Points on a hilly landscape, in no order, each with its height.
From any point a ball rolls to the lowest of the 2 points nearest to it. It stops when none of these is lower. Distance is the straight distance between rows; heights are no part of it.
Z_946 (h 383): [ 11  -6   4  -6  -7   3  20 -13 -16 -15  -4  23   0 -22 -11  14  -5 -18
   3   0  -1  10   6   6  -9   2  -9  21  -3  12  -6  37   2   0 -16  -3
  -7 -12  28 -26  21   2]
Z_579 (h 418): [  2  31   0   3   4   7  13   5 -11 -12  -5  -6  13 -30 -16   1 -13 -13
  -9  14   8 -11  10  -2 -10  -7 -32  31   5   9  15   3   8 -18  -7  -3
 -21 -10  20 -13  17 -17]
Z_787 (h 357): [ -1   1 -12   3  19  36  13 -23  15   3   5   8  16  -5  -7 -14 -22  10
 -12 -15   5 -29   3 -13  -5  27  18  -4  19   5  -4  10 -16  -4  -4 -10
 -11  14  -8   5   3   1]
Z_919 (h 403): [  1   0  -7  -1  16  16  15 -14   9  -3   4  -4   7  -2  -2 -16 -19   8
 -13 -13   6 -29   0 -10 -11  15  14  -4  19   9   0 -10 -11  11  -2 -12
  -8  10 -21  -2  -6  16]
Z_967 (h 384): [ -8  35  -7  -9 -24   4   0   2  -5  -9  -3  12  14  -6  12 -15 -32 -20
  -4   9   5  14  -9  12   2   3   3   6  -7   3  15   2   2   1 -11  -2
  -1 -16  -8 -23  -2   2]
Z_202 (h 372): [  4  25  -1   2  -5 -12  -1 -23 -28 -11   5   8   8 -10   1   2 -12 -23
  -9  18 -20   4   6  13 -15   4 -15  10  -2  -2   5  11  14  10 -14  -7
  -3   7   2 -33  -3   6]
Z_50 (h 303): [ -9   6 -13 -12 -10  12  14 -25 -17 -20  -5   7   7 -15 -14  -6 -28  -9
 -15  -5  21   6  -6   4  -6   8   6  17  -2   7   5  10  -5   7  -9  -6
 -12 -16  -9 -13  25  21]
Z_87 (h 462): [ -5 -21 -13   4  20  28  -5 -19   1  20  22   4   3   2   7 -16   3  19
 -18  -5  18  -5  10 -22 -11  31  -3  -8   5 -16  -5 -10  -5   1   9  -1
   6  20  -6  21 -14   3]
Z_413 (h 460): [  5  30 -10 -14 -23 -17   7  26  -8  -5  -7   3  10   1  -2 -25   4 -18
   9  -4   1   6 -10  21   9 -21  -5  21  -2   6  32 -31  -3   0  -8 -10
   9 -16 -17 -21  -8   7]
Z_754 (h 246): [  9   1   0  -3  -3 -22   1   8 -16  13  10  -5 -12  15  -5 -12  24  -6
  -8   1  -2  18  -2  11 -11  -7 -38   7 -20   6   8 -13   5   7   4  -7
  11  -9  -3  -7 -10   9]
Z_479 (h 548): [  8 -14   1  -7  19  18  -5  -3  27  21   5   5  -6   8  -4 -12   2  19
  -5 -11  14  11  16 -21  -1  34   2  -7 -14   2 -21  13 -21   3   2   2
   3   1  17   8   1  -8]
Z_794 (h 288): [ -7  -1  -5 -12  25  16  -6  10  15  31   7  -6   1   4   7 -18  12  19
   0 -22  11  -8 -14   2 -13   4 -26 -12 -17   2  -9  -1 -11 -16   0   4
   9  -6  -9   3   9 -25]
Z_824 (h 797): [-15 -15  10  10  -5 -14 -12 -18 -23 -22 -18  -4  -4   8 -13  10   3   9
  -1   7   2   8   7  12  10  -7  29 -27  -9  -2 -10  21  -1  27   3 -16
  -2  10 -10  36  -4   2]
Z_693 (h 414): [ -3  -1  -9   0  25  25 -12   2  22  19  10 -18  12   0   7  -8  -5  25
 -11  -4  23 -12  -1 -26  -5  21  -7  -3  18  -9  -5 -22  -6  -3  17   0
   4  11 -11  13  -6  -5]
Z_675 (h 559): [  0 -16  13  -1  -4 -13   6  -2  21 -11   1  10 -21  12  20   1  22  -7
   9 -17  -9   6  20  -4   9   2  37  -1   4   4  -3 -18 -11 -10   2  13
  -6  13   7  -1   7  21]
Z_111 (h 550): [ -3 -16  13 -14  -2   0   1  18   2  -2  -6 -15  -9   9  17  -4   3  -4
  -1  -7   3  -1  -5   8  24 -10  30 -33  -5  -1 -18  -7 -10  12   6 -16
   2  -6 -25  16 -23  17]
Z_575 (h 171): [  0  -1 -11  -5 -11 -18  -8   5 -11   6  13  13 -12   8  17   8  11 -12
  11   8 -28  17  -1  12  -6  -6  -4  13  -4   2  -2 -12  12  -9  -2  12
   4  13  11 -13   4   0]
Z_843 (h 605): [ -3 -17   5  -9   5  -5  10   5   0  -2   3 -15 -11   7  11  -8  17   0
 -10 -18  16   3  12 -13  13   0  10  -5   3   0  -9 -34 -12   2  15   2
   6  -3  -3  17  -5  28]
Z_122 (h 463): [-17 -14  -3  10   4  18 -12  -8  -5   3  17   2  -1  -1  20  -8 -13   7
   2   2  -5   4  -7   4   3  17  17 -23   3  -4 -18  14   0   9  -1  -2
   9  10 -21   1 -18  10]
Z_523 (h 131): [ -6  10 -11   6  -7   7 -12  -4 -35  11   5   0   1  -5 -13   3  -7   8
  -2  14  -4  11 -18  11 -12  -6 -35  -6 -15  -4  -9  17  10   4 -11  -2
   9   1  -8   0 -19 -15]
Z_691 (h 712): [ 17   0  -6 -20 -20  -9   7  20   5  -4   1   1 -10  10   0  -4  -3  -9
  -6   4  11  20   6  -8   8  -8   2  11  -8   4 -10 -11  -3  14   5  -4
   4  -9  14   9  -2   9]
Z_657 (h 103): [ -3 -28  -8   4  11  -3  -5 -14 -17  14   7  -2 -14  13 -19   9  23  33
  -4   5   6  -5   9   2 -12   0 -18 -12 -14  -4 -18   8   2   6   2  -3
   2  18   1  23   2  -9]
Z_758 (h 726): [  9   9 -13 -17  -9   7   5   6 -12   4  15   3  -4   6 -14 -21 -12   1
 -17   6  11  22   7 -11  -7   9 -16  17 -12   5 -13   1  -5  18   0  -7
   4  -7  10   4  -3   5]
Z_233 (h 421): [  1   7  -9  20   4  -8   2 -14 -26  -1  -4 -13  11 -10 -10  14   2  -8
   0   4 -15 -25  -6  16 -12 -14 -19   2  14   2  15  -7  22  -6  -4  -6
   0  12 -10  -4 -10  -4]
Z_751 (h 308): [ 16  22  10   5  11  -4 -20  31  29   0  -3  -4   6   6  -3   6   0   8
  26  20 -24 -10 -22 -10   5  -8 -22   6  12 -25  20 -26   7 -23  -2  15
   3   7  -4 -13 -12 -23]
Z_644 (h 515): [ -1  12   9  -9  -3 -11   3  26  30 -14  -1   6   4  11  12 -19   1  -6
  16 -10  -7  -9  -4  -6  10  -9  19   1   7 -10  22 -25  -9 -15   4  18
   1  -1   0  -7   7   0]
Z_710 (h 477): [  1  17   1  -6 -16 -21 -22  29   5   2 -13   1  -4  -1  18   6  -1  -4
  27  17 -14  19  -4   3   2 -20  -2  18 -13   4   3  -8  -5   1   4  17
   8 -19  16 -11  10 -20]
Z_277 (h 656): [  4  -3   5   6  17   5  19   5  20   1  -7 -10   4   1 -15  -9   9   8
   0 -23   6 -28   5  -5 -11  -9  -5   1   7  11   6  -6  -5 -14   8   0
  -5  -2  10   7  14 -18]
Z_391 (h 549): [-11  14   3 -10  -9  -4 -15  27  37   6   6   7   2  13  20  -4   0   3
  18   5 -11   1  -8 -19  18 -13  27   0   7 -23  12 -18  -2 -14  11  26
  -3   3   8   0   6 -15]
Z_180 (h 375): [  7  26  -6   4  29  25   2  -2  14  12  12   6  19 -15  -4  -1 -23  -1
  -8  15  -8 -17   3 -15  -1  21 -29   6   8  -6   1  17   6 -12  -9  -7
  -9   0   9 -19  -8 -21]
Z_775 (h 261): [ 11   2  12  19 -13   0  -3   3  -7   1 -12  -4   4   4   5   4  -5 -15
   5  -1  -6   2 -19  25   2  -8  -5 -23  -2  -3  12   3  14  -4  -9 -15
  11  -9 -21  -1 -33  -8]
Z_804 (h 622): [ -3  16   0  -7 -11   7  -9   7  25  -3  14  10   3   0  21  -1 -27 -10
   2  18  -2  20  -5 -14  16  14  23   1   9  -6  -6   9   7   6  -1  10
  -2  -1   3 -18  -4  10]
Z_720 (h 456): [ 15 -29  14   5  -2   8  26   1   9  -9  -8   9  -4   0  -8   8  -7  -4
   3  -9   1  -7   3   4   9  -5  23 -12   4  11  -2  16  -1   8   0 -16
  -3  -4   0  16  -9   1]
Z_799 (h 358): [  7  39   3   4  14  -5 -15  14  12  -9  -1 -14  12  -5   3  -7  -9  -1
  10  16 -20  -9  -9  -2  -5   1 -26  11  13 -10  19 -36   5 -13  -2   6
   4   7 -11 -28  -8  -7]
Z_888 (h 681): [  3   6  11   7 -18 -35  -5   2  -6 -11 -32  -6  -3  10  -1  18   7 -16
  12   4  -9  -3   0  15   1 -24  16   0 -12   8   8  15   4   7  -1   4
  -5 -13   9   9  14 -10]
Z_52 (h 580): [  2  -6  -4 -13  14   9 -15  10  34  28  13  -5 -11   8   9  -7  12  20
   1  -5  12  13   9 -23   2  17   0   1  -9  -4 -21 -10  -9  -7   6  18
   5   5  14   2   6 -12]
Z_918 (h 740): [ 19  -1 -11 -18  -6  19  22   0  -8   1  10   0   6   4 -24 -24 -21 -10
 -29  -3  16   3  -3  -7  -1  12 -10  24   2   9   5  -4 -10  11   1 -20
  -4 -19  -4   5   1  20]
Z_91 (h 428): [ 10  23  -1   7  -7 -10 -14  23   3  -9 -25 -21  -2 -14 -11  26 -16   2
  16  21   3 -17  -2 -13   3 -13  -5  12  10   7 -13   4   6  12  -8   5
 -11  -6   8  -1  -5 -11]
Z_2 (h 465): [-14   4  -6 -12 -24 -27  14   0 -22  -2   5  14   9  -1   3 -12  25 -23
  -3 -16   1  14  -4  26   7 -20   4  17  -6   9  30   0   1   3   5  -6
   5 -14   0 -21  16  18]
Z_184 (h 178): [  2   4  -2  -6  10   9 -16  15  21  28  14   8  -1   2   8  11   4  20
   7  14  -7   1 -18  -6  -6  -7 -28  -4  -7 -13   6  -4  15 -27  -7  18
   3   6  -1   3  -3 -34]
Z_104 (h 429): [ -1  21 -16 -19 -21  -5  14  14 -16   0   6  14  10 -11   1 -17  -5 -15
   5   1  -1   9  -5  19   1 -18  -2  24  -6  14  16  -9   1   1  -6  -5
   2 -12   0 -23   7   1]
Z_170 (h 231): [-18  14 -27 -16   2  30   6 -20 -13  21  24   7  12 -17  -2 -24   5   6
 -14 -19   2  -3   8  -5 -17   9   2  23   6   4  -3 -14 -10  -9   2   9
  -5  18  10 -12  18  -4]
Z_115 (h 482): [ -1   3   9   0  -1   1  18  12  23  -8   2   9   6   7  11 -18  -4 -15
   7 -22 -10 -15 -10   9   5 -11  18 -12   6   3  18  -9  -2 -14  -1   2
  -2  -2 -10  -5  -2  -1]
Z_568 (h 343): [-25   1   0   6  11   9  -9  -7   1  12  -3 -10   3   0   9  -1   3  22
   4 -11   5  -6  -5   3  -7   2  -9 -25  -9   1  -9  10  -8  -3   7   8
   7  -4  -2   7  10 -18]
Z_599 (h 420): [ 20 -19   9   2  -7   4  20  -8  -2 -21  -5  19  -7 -11  -8  13 -12 -18
   7  -2  -4   6   2   8   2   1  14   5  -2  16  -9  38   2  10 -18 -13
  -5  -9   6 -10   4   9]
Z_642 (h 691): [ 15   2   6  -2 -23 -28   6   8 -10  -5 -25 -12   0   2 -12  11  16 -17
   4  -4   3   9  -6  19  12 -28   1   8 -17  13  11   9   3  15   1 -11
   7 -25   3   5   9  -1]
Z_953 (h 464): [-15   8  15  22 -12 -11 -13 -24  -1 -25 -13   8   1  -3   6  16 -13  -8
   1  10  -6   3   5   8   0   4  31 -15   6   0   4  34  13   4  -4   7
 -15  11   1   3   7   1]
Z_350 (h 640): [-14  -6  -4  -7   7  -1  18   0   9  12   2 -14  -5   7 -13 -21  34   9
  -9 -34  13 -11  13   2  -1 -13   0   4  -6  11   5 -17 -14  -7  15  -1
  -1  -4   8   8  24   1]
Z_980 (h 787): [ -7   3   8   1  -8 -23  -4 -14 -19 -18 -13 -12  -7   9  -3  -6   0  -2
 -12  -1   9  15   2   6   7  -1  15 -21 -14   6  -4   5  -4  32   0 -11
   1  -2 -18  18  -7  23]
Z_70 (h 47): [ -8   5   1   2   3  -1  -8  -6 -22  10   8  10  -1   0 -18   2   6  15
  -5  11   1  10  -1  -2 -21   3 -38  -3 -16  -5 -10  30   5  -6  -3   6
  -1   4  21   1   2 -25]
Z_705 (h 517): [  7   0  15 -14   1 -14  -7  41   5  -3  -6 -10  -8  18  11 -12  22  -5
  15 -11  -7  -2 -18   7  22 -21  -5 -12  -8 -21   7 -40 -12 -16   3   6
  14  -9 -17   7 -13   6]
Z_53 (h 492): [  0  21   4 -10 -12  -9  -3  31  -1   4 -11  -9   1  12   9 -19   9  -9
   7  -9   5   9 -16  15  14 -18 -14  -7 -10  -8  16 -35  -9 -10   1  -2
  15 -24 -16  -2 -16  -1]
Z_200 (h 322): [-13  -3 -12   3   0  22  -4  -9  11   6   2  -9   2 -18   9  12 -11  16
   8  -6   2  -5   6 -10   3   9  21   6  15   9 -21  -6  -7  -3   3  14
   2   8   8  -8  13  -2]
Z_316 (h 130): [-14  -4  -8  -6  -3   8   6 -16 -23   5  20   3  -4  -9  21 -15   1 -11
 -11 -12   3  15   6  -3  -8  15   2  11   1   2  -4 -14  -8   4   0  10
   9  -6  -1 -11   3  30]
Z_999 (h 402): [ -1  29  -7   9  13   6 -17  12  10   3  -5 -26   7 -16 -12  15 -17  18
   2  28   6 -15   3 -24  -2   3 -21  12  20  -1  -7  -8  10   1   6   4
 -11   9   5  -2  -4 -12]
Z_480 (h 371): [ -4   6 -16   9  17  27  -8  -1  15  12   5 -13  16 -17   0  12 -16  20
   1  10   8 -20   1 -23   1  11  -2   8  28  -4  -9  -9   8  -6   9   2
  -1  15   3   3  -1 -13]
Z_127 (h 390): [  1  28   1  14   5 -21 -14   0  -4 -15 -14 -21  10  -3  -2   8  -5  -6
   9  11 -16 -12  -6   9 -11  -6 -16  10  15   0  20 -29  11 -13   2   8
   2   6  -6 -13   1  -3]
Z_406 (h 269): [ -1 -10  -8  -3 -10  18  13 -17  10   0   2   1  -6  -5  -4   3   5   8
  -2 -17  12   7  24  -7  -3   9  16  16   2   7 -10  -8 -15  -5   1  13
  -2   4  19  -3  22   9]
Z_893 (h 248): [  1 -11 -10 -16   0 -15  -3  13   5  16  22  17 -18  15  21 -11  27  -6
  11 -11 -17   9   3   2   3  -2   2   3 -11  -5  -8 -20   1 -17  -4  17
   7  13   7  -7   0   7]
Z_74 (h 700): [ 16  -5   5 -11 -12 -11  14  21   2  -7 -15 -18  -2   3 -10   0   6  -9
  -4  -7  15   7  -2   6  13 -21  -1   8  -8  10   2 -14  -7  12   9 -12
   7 -26   2  10   6   8]
Z_677 (h 452): [  8  12   1  -1  -9  -8 -20  32  11   4 -17 -17  -6  -4   8  18  -8   4
  28  14 -13  -1 -13  -3   6 -20   2   8   1   1 -14  -4  -3   4   1  13
   3 -11   3  -8  -2 -17]
Z_4 (h 422): [ -1  10   6  15  -4   0   0 -13  -1 -16   5  10   6 -11   7  10 -19 -18
   1  12 -18  -8   1   9  -3   4   9  -7   9  -2   3  22  21  -3 -12  -2
  -6  11  -3 -19  -8  -1]
Z_645 (h 370): [ 10 -10  25  23   2  -5 -16  16  30  -2  -5  -1   3  10  21  21  -6  -6
  21  20 -16  -1 -13  -3  12  -3  14 -18  14 -15  12   9  17  -7   4   5
   4   0 -10  -2 -23 -10]
Z_978 (h 438): [ 12  10  12  14   7  -1  15  -7  -9 -19 -15  -8  10 -21 -17  12 -13 -15
  -5   7   9 -13   7   1 -13   4 -30  12   4  10  13  14  12  -7 -10  -8
  -8 -13  10 -12   3  -3]
Z_55 (h 177): [ -3 -19 -12  13  21   8 -17 -20 -10  17  12   5  -4  -3  -7  16  10  32
   4  18   2 -12  11 -10 -18  19 -20  -4   1  -7 -18  10   9   0  -3   4
   3  29   1   4  -3 -11]
Z_656 (h 203): [  5  -4   2  20 -10   2 -15  -1 -22   8 -13 -10   2   2   1  16  -1   5
   4  16   4   4 -17  20  -1  -5 -23 -21  -7 -10   2   4  16   2  -6 -12
  15  -6 -21  12 -30 -13]
Z_153 (h 588): [ -1  10  -7 -19 -10  13 -11  28  25  13  15   1   3   0  22  -2 -15   3
   6   7  -1  15 -15 -17  18   1  15   4   9 -10 -11 -16  -3  -4   8  14
   4  -1   3  -6 -10  -1]
Z_654 (h 316): [ 14   4  20  22 -14  -7 -12  16  11 -10 -19  -8   7   2  11  16  -7 -19
  19   6 -16  -8 -18  17   8 -17  10 -11   9  -9  17   1  16 -15  -5   1
   6  -7 -14  -1 -19 -15]
Z_998 (h 290): [ -7  -2 -18  -5  14  38  15 -25  -5  19  14   3  14  -8 -14 -22   3   9
 -18 -32  10 -19   4  -4 -19  17  -1  10  10   7  -4   3 -15 -11   2  -4
  -3  11   5   2  17  -5]
Z_944 (h 576): [ -2  -9  12  -7  -6 -25  -8  15  -9  -2 -13 -15 -16  15  19  -1  23 -17
   6  -6  -9  10  -8  23  23 -20  16 -26 -17   0  -8 -11  -2   8   1 -12
   8  -9 -26  10 -19  21]
Z_819 (h 575): [ 10 -29   6  10  10  -8   1  -1  -4   3   7  -2  -5  13  13   2   8   7
  -9   9   7  -7   2  -5  -4   7  -5 -18   3 -11   6 -24   9   7  12 -11
   6  14 -19  22 -31  13]
Z_858 (h 507): [-13 -22   3  -2  23  20  -1 -16   7  16   4   5  -5   5   7 -17  12  22
  -9 -22  16   2  11 -12   2  28   8 -26 -10  -4 -17   3 -25   2   6  -3
   5   7  -6  21  -7   4]
Z_551 (h 359): [-16 -13 -15 -15 -16   1   3  -8 -23  17  22  19 -11  14 -13  -9  19   8
  -6 -11  -7  14  -4  10   5 -13   5 -11 -19  -8 -17  19  -1   5  -5   1
   2  13   3  12   0  -4]
Z_6 (h 116): [ -7   1  -8   6  -7 -17  -8  -6 -29   9  -5   8 -10   2 -16  20  14   8
   6   9 -13   4   3   9 -14  -8 -21   5  -9   3 -13  27   9  -2  -2  10
  -8  11  26   4  11 -16]
Z_688 (h 331): [ 17  -1   7   5  -3 -16   6 -26 -29 -14   2  -3   4 -10   0   7   4 -26
 -12   9  -7  13   6   9 -16   7 -19  17   2   6  12  -1  12  15  -5  -9
   8  -2  -1 -20   1  21]
Z_331 (h 149): [ -4  -9  -6  25  21   4 -20  -4   3  15   1   4  -1  -9  -4  31   3  26
  16  31  -1 -16   6 -15  -2  17 -22 -10   6 -10 -12  22  19  -5  -4   6
  -5  16   9   3  -8 -19]
Z_301 (h 752): [ 10  -8 -10  -7   3  31  13  -9 -11  -3   3   6  15   1 -25 -17 -31   3
 -20  -3  12  -7 -10  -4   1  22  -7   9   5   9  -6  15 -20   6  -4 -21
  -4 -19  -5  17   0  10]
Z_240 (h 527): [ -2 -12  20   2  -5 -18  12 -18   7 -16  -5  16 -19   8   9   1  13 -12
   2 -14 -10  11  14  10  -1   1  33 -10  -2  17   4   8  -1  13  -3  -4
 -13   9  -3  -3   5  23]
Z_351 (h 180): [  5 -22  -1  -2  14  -6  -5  -5 -14  24  20  -5 -15  10   0  -4  23  16
  -8   3   3   7  -2   3 -20   6 -39  -5 -17  -2  -7  -8   4   1  -1   0
  12   5 -10   4  -7   3]
Z_171 (h 624): [-13 -23   2  -3   0  -5  17  -8  -5   4  -5 -14  -7   5 -10   0  31   7
  -9 -25   4  -3  12   7  15 -18  16 -11  -5  10  -1 -14 -10   9  16 -12
   3  -3  -5  19  10  16]
Z_258 (h 671): [ 10  -7   7   0 -21  10   0  -4  11 -25 -17   6  -1 -11  -1  25 -31  -9
   0  14  18  13   2 -13  18   1  34   5   5  -5  -8  27   4  12  -4   0
  -7 -12   9  14   8   3]
Z_522 (h 641): [ 17   0   8  -1 -12 -44   4   3  -8 -24 -13  -6  -1  16   4   2  21 -27
  -3  -6  -8   9  -2  14  13 -12  15  13   5   1  30 -31   8  -2   3  -1
   0   4  -5   9   6  25]
Z_582 (h 453): [ 14 -34  14  23   0   2   5   4  -2  -8 -11   6   0  -8   6  21  -4  -4
  14   8  -4 -13   0  14   4  -2  19 -18   8   6  -7  16  13   7   3 -19
   3   4  -8  15 -21  -5]
Z_935 (h 222): [ -4   3 -14  14  21  19 -17  -1   4   6   7  14   4 -15 -18  14 -15  21
  12  26  -4 -14   3 -22  10  21  -9  -8   5 -14 -24  43   8   7 -20   1
  -8  15   8   5 -16 -19]
Z_900 (h 309): [ 14  19  -4  -9  21  21   5  16  41  15  12  10  19   0   3 -16 -15  -3
  -1   0  -4 -10  -9 -20   2  13 -12   7  11  -9  11  -4  -1 -21   1   4
  -4   0  11 -11  -4 -26]
Z_293 (h 253): [-14  -7  -9  -6  -4   7  15 -37 -41  -6  11   0   6 -19 -19 -12   1 -11
 -25 -12  13   8  -6   6 -14   6   0  22   2   2  12  12 -11  24  -2 -10
   3 -15 -14 -14  17  38]
Z_265 (h 164): [ -7  10 -15  -9   1  15   3  -4   1  16  22   7   8  -9   6 -15   1   3
 -11  -2  -4   9   8 -10 -13   5 -12  19   3  -1   4 -17   5 -17   6  12
  -1  13  20  -8   9 -13]
Z_549 (h 78): [ -4   9  -8   0   1  -1  -9   0   6  13  14   9   2  -3  10   9  -1   4
   7  14 -18   7   0  -6  -7   2 -10   7   2  -5   0  -3  15 -16   2  18
   0  12  19 -10   3 -19]
Z_335 (h 600): [ 16  -8  19  -3 -17 -31 -17  24   7 -14 -16 -11 -13  23  20   9  15 -25
  11   5 -20   8  -8  16  18 -23  31 -12  -3  -7   2 -11   5   1   3  -2
   1   1 -11  14 -11   7]
Z_359 (h 654): [-10  -8   4   6   2 -24 -10   8  11   5 -20 -13 -11  23   0  16  18   9
  14  -1 -19 -19   2   4   0 -25  11  -9  -4  -6   7 -14  -3 -14  12  15
  -6   3   7  20  17 -21]
Z_299 (h 447): [  3  -6 -10  17  -4   4  18 -18 -34  -7   0  -3  12 -25 -22  15  -2 -13
   0  -5  -8 -25  -9  18  -1 -12  -3   7  15  11   4  19  16   5 -11 -17
  -1   4  -9  -7  -5   7]
Z_869 (h 500): [ -6  -8  14  -2 -10 -30  13 -11  -7 -13  -6  11 -11   5   5  -2  23 -21
   2 -20  -5  11   1  23   3 -12  22  -3  -7  18  12   7  -2   9  -1  -5
  -2  -7  -5 -15  17  26]
Z_371 (h 353): [ -2   8   3 -12  -8  -7  17 -15 -17 -20 -12  17   5 -23 -14   8  -6 -14
  -2   5  18  11  10   9 -17  -2 -17  29  -6   9  13  24   1  -5  -9  -1
 -17 -18  20 -34  36   2]
Z_981 (h 446): [  4   4  -4   0   0   4  17  -1   4  -2   9   2   6   4   2 -16 -10 -10
  -8 -13  -3 -12  -7   2  -4  -1   4  -6  10   2  10 -12   5   0  -1  -7
   0   5 -14  -3 -12  10]
Z_499 (h 341): [-15  30 -14  -7 -12  19   2 -14 -14 -17  -2   9  16 -20  -4  -8 -39  -9
 -13   8  11   4  -7   2  -1   7   3  12   1   3   6  11   0   2 -10   1
  -9  -9  -3 -15  14   3]
Z_203 (h 669): [ -6  -6  10   6 -18 -16  -6  -1  11  -4 -20  -1 -10  12   5  16   4  -4
   8   0  -9  -3  10   0   5 -19  26  -5  -7   0   0  10   0   1   8  11
  -6  -6  16  14  16 -12]
Z_212 (h 223): [  0 -16  -7  10  -5  15  10 -32 -11  -6   1   5  -7  -6 -19  15  10  13
  -1  -7   6   2  30  -6 -11  10   6  14   7   6 -15  10  -8   3   0   3
  -4  18  20   0  13   8]
Z_941 (h 611): [ -3  -6   6 -15  16  -7 -26  19  42  23   3  -9 -12  18  15  10  15  28
  11   9   4   2  -5 -24  10  -1   6 -14  -7 -18 -13 -13  -8  -3   5  21
   2   4  -2   5   2 -12]
Z_388 (h 389): [  1  25   0 -14  -4  -2  11  -1   0 -16   3  15  10 -20  -2  -1 -13 -12
  -7  20  12  10  24  -4 -13   1 -18  38  -3   4  21  -2   5 -12   0   3
 -18  -8  30 -27  29 -10]
Z_680 (h 243): [ 13  12  -3 -10  14  11  -5  29  34  17   9   2   7   7  -2  -7   1  11
   6   2  -4 -16 -17 -15  -5  -8 -20   3   4 -13  10 -16   5 -24   0  10
  -1   7   2   3  -5 -33]
Z_484 (h 202): [  0 -24  -4   1   6  17  22 -31 -25   0  17   1  -1 -12  -5  -8   3  -7
 -15 -17   2   1   7   1 -16  15   1  14   8   6   1   1  -9  15  -1  -9
   8  -5  -5 -13   7  32]
Z_703 (h 291): [  8  -3  10   5   1 -20  10 -12 -20  -2  10  -6   1   6 -10 -12  21 -15
 -18  -5   1  14   7   6 -21   4 -34  14  -8   8  20  -4   5   9   6  -9
   8 -10   3 -14   2  17]
Z_427 (h 638): [-15  -1   4  -7  14 -20 -18  10  23  11  -6 -14 -15  25  11   1  26  22
   6  -4  -4  -8   3  -6   1 -10  -1 -17 -11 -11   0 -27  -9 -16  12  22
  -2   5  -3  15  16 -11]
Z_40 (h 655): [  0  10  -4  -4 -16  22  -1   8  17  -7  -5  10   3 -12   0  15 -39  -6
   8  16   2   3  -5 -14  20   4  31   8  10  -2 -14  31   1   5 -10   5
 -10 -10   9  -3   4  -5]
Z_870 (h 412): [-18  -5 -20  -3  -7  16 -11  -7 -13   5  18   7  -7   2  -6  -6  -9  18
   5  -3  -9   2  -6   6   3  -2  18 -13  -5  -4 -31  22   0   9 -11   2
   5  19 -10   9  -4  -6]
Z_120 (h 766): [ -8 -12   7   7  10  21  19 -14 -10  -4  -9   6  13  -1 -21 -13 -10   9
 -15 -18  17  -6  -3   4  -3   9  -5 -15  -2   7   5  25 -16   3   5 -17
  -1 -16   1  20   5  -5]
Z_375 (h 302): [-12   1 -14 -17 -14 -21   3   7 -21  23  17  12 -10  17  -8 -19  32   1
  -9  -9  -1  16  -5  14   0 -17 -19  -1 -26   0   3   4   1   8   6  -3
   6  -4   1  -1   1   4]
Z_531 (h 280): [  1   3 -18  13  23  30   1  -4   0  -5  -2   6  11 -22 -30   4 -22  19
  -1  11   9 -30  16 -25   5  27  -4   6  16  -1 -21  30 -10   5 -18  -8
 -16  10  10  11  -3  -9]
Z_923 (h 508): [ -8 -18   5   0   7  14  -9   8  15   3   3  -3  -4   4  20  -1 -14  14
   3   3   6  -1  -6  -8  16  15  28 -30   5  -5 -23   4 -11  14   6  -9
   4   5 -20   9 -23  11]
Z_868 (h 416): [ 15   8   0  14  18  10   8  -8  -7  -9   0  -5  10 -15 -14   3 -20  -3
 -10  14   1 -19  10  -9 -12  14 -27   5   8   2  -1  11   8   4  -7 -15
  -5   1   4  -9 -12  -4]
Z_403 (h 623): [ 16  -4   9   4  -5 -40 -15  11  10 -18 -16  -2 -12  29  16  17  11 -18
   5   9 -23   9   2   4   7  -3  21   6   9  -7  14 -24   7  -6   7  11
  -3  16   5  12   5  12]
Z_810 (h 497): [ -8 -11  22  12  -9   0   3 -26  10 -26 -10  16 -12  -2   9   8  -7  -2
  -2  -3   2  14  15   2   2  11  42 -12   4   7   3  20  -1   8  -3   2
 -16  10  -3   3   7  16]
Z_259 (h 238): [ -2 -13   0  -8  22   6  -2  11  -2  26  12 -16  -8   8   4 -16  26  16
  -6 -17  11  -2 -10   5  -9  -2 -35  -9 -16   1  -6 -20  -8 -11   2  -2
  14  -8 -18   7  -3  -4]
Z_501 (h 776): [ -6   8   8   6  -5  -7  12 -16 -14 -18 -19  -6  10   0 -25  -9 -10  -1
 -16 -11  19   2  -5   9   1  -3   1 -15 -10  11  12  16  -6  20   1 -15
  -3 -16 -13  13   2   7]
Z_421 (h 419): [  7 -18   9  20  -2   3 -12   6   9  -4  -7  -2   3  -6  13  28 -16   2
  12  23   1   2  -3  -6  12   7   7 -13  10  -8  -7  14  15   6   7  -4
   7   1   2   9 -18  -8]
Z_711 (h 547): [  7 -12  17   5  10  -7  -4  19  12  -4  -1 -12   0  16  19   0   8   1
   1  -4   2  -8 -13   0  10  -4  -2 -25   8 -16  12 -34   0 -11   8   0
   9   3 -25  13 -30   9]
Z_38 (h 585): [  1 -13  21  -8   5  -7   5  12  20 -11  -3   3 -15   9  29  -4  13  -8
   0 -15   8  14  12 -18  21   7  23  -7   1  -2  -6 -25 -19  -8   9  13
   3 -12   6   7   0  26]
Z_839 (h 176): [-10 -11  -2   7 -10  -7  -2 -23 -26  -7  -8   1 -12   0 -25  16  17  14
   3  -5  -1  10  19   3  -9  -2   3   5  -3   8 -21  27  -9  12   2   4
  -3   9  26   6  20   0]

For each start below, name the point where the ball stops.
Z_582 | Z_70
Z_711 | Z_316
Z_38 | Z_754
Z_335 | Z_754
Z_200 | Z_70
Z_644 | Z_549
Z_299 | Z_549
Z_978 | Z_549
Z_120 | Z_480
Z_2 | Z_316

Write out the way that a ball takes from each point below.
Z_40 | Z_804 > Z_153 > Z_391 > Z_644 > Z_115 > Z_981 > Z_919 > Z_787 > Z_998 > Z_170 > Z_265 > Z_549
Z_642 | Z_888 > Z_203 > Z_359 > Z_427 > Z_941 > Z_52 > Z_479 > Z_858 > Z_87 > Z_693 > Z_480
Z_843 | Z_38 > Z_675 > Z_240 > Z_810 > Z_953 > Z_4 > Z_202 > Z_688 > Z_703 > Z_754
Z_501 | Z_120 > Z_301 > Z_918 > Z_758 > Z_691 > Z_74 > Z_642 > Z_888 > Z_203 > Z_359 > Z_427 > Z_941 > Z_52 > Z_479 > Z_858 > Z_87 > Z_693 > Z_480
